Each row is a point on a landscape with many valleys, with its height.
A ball rolls from a point to the lowest of its 2 nearest points, and stops where none of them is lower. Distance is the straight distance between rows; heights are no part of it.
j17: [ 92 107 124  79 143  82  78  80 101  87 103 127 123 106  72  73  73  86
  98  81 122  60]  h=7.42
j159: [122  93  58 102  85  96 152 116 107 114  89  81 100 121  88  92  94 105
 117 108  86 109]  h=0.50
j826: [ 74  88  77 127 121  95 103 118 131  98 105  82 127  91 103 104 138 109
  92  83  98 125]  h=4.25
j361: [ 86 105 126  78 129 121  92  60 110  73  94 123  97 116  80  92  55  60
  86  68 125  43]  h=7.07
j839: [105  76  89 111 118  86  88 115 105 109  93  77 136  97  82  83 111  94
 114  82 109 118]  h=4.04
j501: [ 75 109 102  81  96  70  67 102  78 105 119 123 107 106 102 117 159 100
  80 126  68  94]  h=3.97
j335: [104  91  80 106  90 112  87 124 110 106  66  93  88 111 128  83  75 108
  96  97 118 104]  h=1.05
j45: [116  99 102 101 123  94 102 111  91 113  60  97 140 114 106  84  80 100
 109  92 107  97]  h=6.40
j332: [121 109 118  73  69  97  85  96  70  93 103 125  89  98 106 103 108  99
  71 121  71 101]  h=3.33
j632: [127 143  86  79  76 115 128  63  96 126  97 105 133 109 112 109 104  95
  63 112  94 129]  h=2.37
j718: [ 94  86  97 122  88 131 106  96 100  73  91 102  75  83 129 122  92 131
 103  88 109  87]  h=2.45
j738: [ 70  94  91  98 110 127  77 120  97  89  91 122  62  93 133 107  74 104
 120  82 133  67]  h=6.66
j92: [117 121 144 106 122 122 121  88 125 104  85  94 102  94  79  75  52  54
 121 101 105  65]  h=3.15
j202: [107 110 103 114  78 119 102 127 116 110  86 104  59  90 106  88  84  97
  75 117  95 103]  h=0.94
j657: [ 92  60 128  91 104  76  87 102 113  81 120  74 103  99  69 103 102 111
 107 103  88 100]  h=3.66
j707: [ 96 103  86 105 112 104  90 104  93  94  71 119  93  92 131  96  72  99
 126  77 142  77]  h=7.03
j832: [ 99  86  95  63 103  70  54 112  71  88 120 127 100  91 109 108  83  97
 107 104  87  87]  h=5.08
j720: [101 112 131  96 135 121  79 101 109 105  79 100 112 117  98  81  37  84
 100  85 121  61]  h=6.02
j223: [101  78  69 118  89 101 136  88 104 107  94  84 124  94 100 106 107 112
 140  82 114 115]  h=2.25
j461: [118 137  77  86  71 125 158  83 133 105 118 101  90  96  83 108  70 104
  86  96  92 129]  h=2.71
j458: [119 100 132  83  69  82 100 107  90 109 119  90 109 120  73  98 137  82
  96 109  61 130]  h=4.65
j701: [ 87  87  87 105 102  98 100  82  83  76 118 130  57  90 125 112  86 123
  81  91 123  79]  h=1.73
j27: [ 92 108  69 106  94  98  64  84  79 111 134 132 110 120 132 100 125 123
  71 101  94 117]  h=5.07
j650: [110 125  67  93  81 134 144 145 128 117 104  76  62 110  92  83  80  68
 115 105  79 108]  h=2.01
j343: [ 92 100 144  94 119 113  91 117 119  90  84  84  83 103 102  85  49  87
 117 101 110  66]  h=5.84
j30: [ 80  82  96 101 108  95  93  76  93  69 130 118  84  95 104 122 121 133
  77  83 113  97]  h=1.04
j15: [137 104 115  94  72  98 106 106  89 102  96  96  94  97  93 100  90 110
  67 122  73 112]  h=3.13
j475: [104  99 124 103 132 103 101  96 105  96  63 111 127 104 103  87  58 104
 109  88 124  69]  h=6.19
j307: [ 77  87 131  68 135 108  77 102 105  83  91 110  85  96 111 105  53  88
 114  93 118  54]  h=6.05
j426: [122 116 143 106 112 111  98 135 100 118  81  82  79 107 109  74  73  61
 120 115  94  88]  h=5.46
j219: [116 130 102  90  42 130 125 113  91 112  79 104  83 109 103 106 103  91
 101 125  67 108]  h=2.13
j781: [ 97 103  66 123  94 114 137  56 126  99 123 103 109  99 126 103 131 117
  84  87 117 134]  h=2.17
j843: [ 94  84 112  98 103  94 118  83 104  97  75  87  96 100  90 108  73  95
 137  81 126  82]  h=6.24
j330: [ 86  73  87 108 117  97  75  79  72  87 133 119 101  96 127 118  88 133
 127  90 117  70]  h=4.01
j795: [ 75  98 109  78 126  69  62 105  67 115 102 116 127  93 103 110 136  99
 124 108  86  79]  h=1.91
j47: [108  95 122  95  86  95 103 111  87  91  82 111  92 101 117 103  96 135
 109  99  86  99]  h=1.48
j130: [108  84 147  87 132  89  89 108  98  90 109  80 120  98  84  88  70  85
 115 100  94  90]  h=4.31
j834: [ 94 101  76 105  89 104 115 112 124 116 107  87 129 110  98 102 141 110
  93  87  86 149]  h=4.68
j854: [111 160 103  88  97 100 123  54  99 135 104  93 139  99  96 115 124  89
  79 101 103 136]  h=2.58
j180: [ 86  93  99 112 105 149 126 135 126  95  67  84  65  76 108 105  90  87
 102  97 115  88]  h=4.17
j158: [ 96  75 107  95  84  92 100  92  98  68 104 113  63  91  99 103  89 108
  92 109 121  81]  h=2.31
j767: [109  99 141  95 111 103 110 130 117  96  82  80  63  88  92  83  76  73
 128 114 103  72]  h=5.66
j347: [126  82 127  88  93  87 102 108 101  87 125  87  88  96  81 100  97 103
  91 115  69 105]  h=3.35
j33: [101  96 103  82  85  72  71  95  76  95 110 119  99  97  94 106 128 106
  89 125  85 104]  h=3.62
j299: [ 58 126  90 110 107  87  58 121  86 116 110 121  93  99 113 116 157 102
  92 113  67  97]  h=4.40
j667: [ 92 109 141 106 119 151 117 102 132 100  79  69  83  92  72  99  64  54
 129  97 116  62]  h=2.83
j404: [109  99  71 102  89 101 143 105 115 116  67  78 108 100 106  98  87 113
 145  93 110 105]  h=1.35
j625: [101  79  77 112  99  93  86 101  89  93 100 100 101  87 106 106 100 118
 107  88 115 102]  h=2.47
j207: [ 88  90 103 104 114 132 117  83 111  98  59  93  93  98  91 104  66  79
 123  91 149  64]  h=6.57
j636: [126 102  88  93  69  94 116 108  83 107  79 110 117 121 119  88 118  89
  87  96  82 126]  h=2.19
j687: [136  91 104 108 108  82 101 119  92 110  94  70 122 117  83  78  92  69
 109  99  99 110]  h=4.52
j82: [114 123  99  91  76 106  88  63  69 114 111 130 124 117 124 120 144 109
  65 122  87 114]  h=2.39
j886: [ 80  91  93 116 123  90  61 125 111 114 102  76 126  98  71 103 123  94
 107  93  96 108]  h=3.59
j514: [ 87 123  91 112  74  84  98  94 114 117 120  99 101  83  69 106 160 104
  95 121  86 125]  h=0.39
j608: [108 113  80  98  83  83 142 102 105 109 114  92 101 106  67  97 120 106
  85 109  73 122]  h=1.34
j398: [108  98  94 104  99 107  81 138 103  92  90  95  66 100 111  82  64  89
  84 111 114  88]  h=0.43
j779: [104 106  82 103  95 126 130 126 122 124  63  72  99  99  98  97  71  82
 134 108 107  91]  h=1.98
j615: [ 72  61 101 100 138  76  85 106  94  87 112  85 106 113  85  95 100 105
  87  81 133 100]  h=5.06
j285: [118  84 102 111 122 100 100 119 103  87  83  69 105  91  93  88  62  74
  97  82 112  82]  h=5.12
j40: [ 99 107 114 111  80 123  91 112 101  97  77 109  68  96 136 111  88 125
 119 112 100  87]  h=1.94
j938: [135  87 103 116 103 106 112 120  99 107  98  60 102 103  82  87  59  62
 112 109  99  90]  h=4.85
j993: [110  97  86 108  96  70 116 107  82 112  95  84 119 106  76  94 130  98
  94 121  89 115]  h=1.90
j472: [126 129  96  95  69 118 120  71  73 113  92 127 109 106 125 111 119 111
  72 116  84 116]  h=2.10
j270: [102  87 115  49 124  76  50  98  89  83  99 119 107  90 102  92  71  82
 127 108  95  73]  h=4.78
j391: [ 82  85 110  90 142  66  57 112  96  97 118  93 116 110  82  82  89  90
 100  98 109  90]  h=4.70
j673: [ 78  82  84 104 124  92  68  82  77  90 115 113 116  93 104 112  96 109
 124  73 131  92]  h=3.28
j377: [ 99 108  97 120  87  96  98  93  81 118 104 107 123 109 110 122 166 109
  87 107  67 122]  h=3.07
j491: [ 89  93  89 105  92 103 120  65 108  70 112 111  77  96  97 118 110 119
  66  80 122 117]  h=0.41
j175: [118 104 153  83 117  99  75  88  92 105  98 100 141 113  84  77  74  78
 115  95  87  76]  h=4.55
j246: [121 127  82  97  47 136 137  83 100 118  79 108 102 117 135 109 108 105
  93 127  83 121]  h=1.72
j324: [112 108  97 103  91 102 109  96 101  87 103 101  89  94 103 107  87 123
  58 103  89 105]  h=2.92
j876: [103  79 134  77  96  70  83 117  92 100 106  82 125 102  78 107 140  83
 118 111  66 119]  h=4.94
j611: [ 96  89  80 121  78 108 147  77 131  88 100 100  86 106 113 100 100 122
  85  89 120 120]  h=1.28
j486: [101  82  75 115  99 120 138 122 121  81  78  88  70  87 107  97  82  86
  79  95 119 105]  h=3.74
j603: [ 83  62  80 113 113 102 119  85  99  96  99  80 126  98 100 111 106 106
 124  62 135 106]  h=3.23
j144: [128 100 116  83  69  80 105 121  76 102  77  99  99 110  90  95 109  76
 126 108  88  99]  h=2.35
j835: [ 98 129 103  99  81 111 108  58  88 126 112 105 132 114 102 131 163  98
  76 120  82 121]  h=2.70
j926: [122 118  67 103  70 110 151  94 106 107  87  98  99 112 106 103  97 119
 105 117  84 124]  h=1.18
j712: [ 91  66 133  84 128  83  79  96 104  68 102  94 108  87  91 102  81 104
 113  84 108  84]  h=4.02
j64: [131 100 137  94 107  80  79 116  78  94  96  87  85 105 108  70  76  68
 111 114  91  87]  h=5.23
j930: [100  74  98 113 119  92 118 119 116  91 126  74  97 102  73  97 112  98
  73  85  98 116]  h=3.63
j78: [ 76 113  75 132 103 110 124  71 141 104 127  95 102  90  99 109 145 109
  73  93 109 129]  h=2.78
j366: [ 74  87  93  79 139  74  62  79  86  89 121 115 123  89  99 102  78 101
 123  93 128  68]  h=3.95
j460: [105  98 108  95  84  82  75 121  86 112 108 102 113 114  80  96 145  75
  67 114  76 129]  h=4.37
j124: [ 85  99  81 104 102  80  70  89  66 109 132 131 106 110 133 109 107 134
 100 107  87  92]  h=4.69
j131: [120 106 102  86  52 102 113 120 101 103  85  89  78  98  93  98  90  93
 121 119  87 104]  h=1.93
j572: [103 114  86 112  81 123 138  96 121  93  85 108  65 105 129  94  91 121
  72 100 116 121]  h=1.96
j277: [ 72  94 118  96 129 116  98  71  98  85  70 113  94 107  87 105  56  80
 104  74 146  60]  h=6.85
j418: [101 118  77 105  98 115 115  86 118 116  97  99 133 115 123 100 146 119
  70 101  86 152]  h=4.97
j273: [ 65 122 109 100 107  82  79  96 114  89 132 117  89  80  90 106 146 119
  79 107  82 109]  h=5.13
j722: [143  93 110 109  85 101 124 126  92 105 120  66  88 111  84  86  70  65
 135 105  78 113]  h=5.19
j454: [ 76  83  90 108 114  85  66 109 101  95 115 100 107  77  83 108 128 110
 105  89 100 101]  h=3.12
j817: [104 134  71 101  78  92 142  94  96 127 108 103 122  99  71 109 151 104
  81 104  72 131]  h=1.62
j498: [ 77 132  95 117 110  98  81  80 110 118 124 121 103  88 104 104 153 120
  68  99  90 117]  h=5.40
j198: [ 96 102  80 111  79 116  79 102  78 107  99 116  78 106 148 103  83 124
 117 107 109  82]  h=2.50
j770: [ 95  87 102  82 108  79  67  85  86  95  96 111  96  87 110 103  67 106
 127 113 121  64]  h=4.43
j274: [119  85 115  87 120  65  65 116  75 100 116  95 102 112  87  78  92  84
  92 118  86  90]  h=4.99
j231: [114 103  69 120  78 114  91  80  90 104 100 123  91 105 149 101 103 120
  97  98  99 109]  h=2.40
j927: [ 76  77 106  69 113 107  75  98  88  72  96 118  73 101 123 118  66  97
 115  76 132  60]  h=6.31
j666: [113 114  95 108  65 128 120 130 122 104  93  81  58 100  92  86  77  81
 110 115  89 110]  h=1.45
j378: [110  92 135  93 142 100  99  68 115  84 100 102 109 102  73  82  62  70
 102  83 119  58]  h=7.25
j129: [ 98 114 118  87  90  91  98  65 101  84 125 118 100  89 108 114 120 136
  88 103  83 117]  h=1.42
j980: [123  90  80 103  83 106 110 120  99 102  65  89 114 113 131  88  95  98
 100 102  96 122]  h=1.68
j417: [ 52 100  87 117 129  80  70  97  92 101 149 115  90  95 116 107 146 129
 114 112  97  90]  h=0.12
j242: [ 76 103  66 121 105 101  79  86  99 102 142 120 106  95 126 106 136 128
  75  83 104 107]  h=5.44
j545: [101  99 112  94 128  77  68  88  81 112  84 100 141  86  75  99 117  91
 121  99 102  81]  h=2.55
j887: [106 125  75 112  74  98 114  64 102 115 118 105 117  85  87 103 137 117
  86 104  90 134]  h=1.09
j541: [ 94 101 103 107 109 151 134 115 129 110  69  68  90  91  83 103  63  67
 139  89 114  83]  h=2.44
j640: [113  92 112  84  97  73  79 106  74 110  86 107 116  93  88  90 110  93
 133 102  99  98]  h=2.81
j600: [ 90  95  97 100 102  82  57 124  85 116 101  96 123 106  82 108 149  72
  94 110  84 102]  h=4.05
j6: [ 80 107 109 118 113 146  98 148 125 114  85  81  65  76  90  91  95  85
 111 108 106  93]  h=4.51
j617: [139  92  79 105  89  91 144 121 105 105 136  74  95 122  66  78  79  77
 106  96  74 126]  h=5.64
j596: [ 52 128 101 103 118  86  57 114 117 101 126 125  84  82 101 122 133 105
  95 110  71  87]  h=4.81
j140: [100  87 117 100  96  97 123 118 106  85  79  88  68  92  92  89  76 102
 128  98 115  93]  h=5.92
j25: [ 84  70 107 110 129  92  98 111 100  83  88  99  96 126 101  97  75 105
  93  76 137  86]  h=5.41
j947: [116 133 103  93  72 114 119  60 108 106 105 115  82  87 105 110  85 120
  64 102 107 116]  h=2.67
j999: [115 143  86 102  75 135 140  70 135 102  95 105  93  92 112 100  77 119
  77 103 107 127]  h=2.42
j661: [115 103 118  99  72  96 115  80  79  95 110 118  99  94 110 116 114 136
 110 104  69 112]  h=1.03
j614: [ 83  98  99 122 112  98 107 111 125  91 118  82 109  94  70 112 134 118
  67  91  86 126]  h=3.90
j878: [114  97  71 119  85  99 106  84  92 107 100 107 110 102 113  96 120 129
  92  98 104 127]  h=1.75
j540: [ 53  92  98  86 137  65  59 107  81  98 127 122 111  94 104 122 124 120
 117 112  92  86]  h=1.15
j559: [105  76  91 118 100  99 120 113 106  78 103  90  90 103  93  91  86 103
  61  93 110 115]  h=3.26

Where does a ball stop that starts at each point below?
j738 => j391
j277 => j391
j498 => j324
j475 => j391

Call two points neighbours if one is among the 2 nearest of the other. Go from one point of each pair to the other, from neighbour to neighbour, staying as low as possible. Name the highest point that can't be avoided.
j666 and j159 => j650
j887 and j608 => j817
j159 and j417 => j640
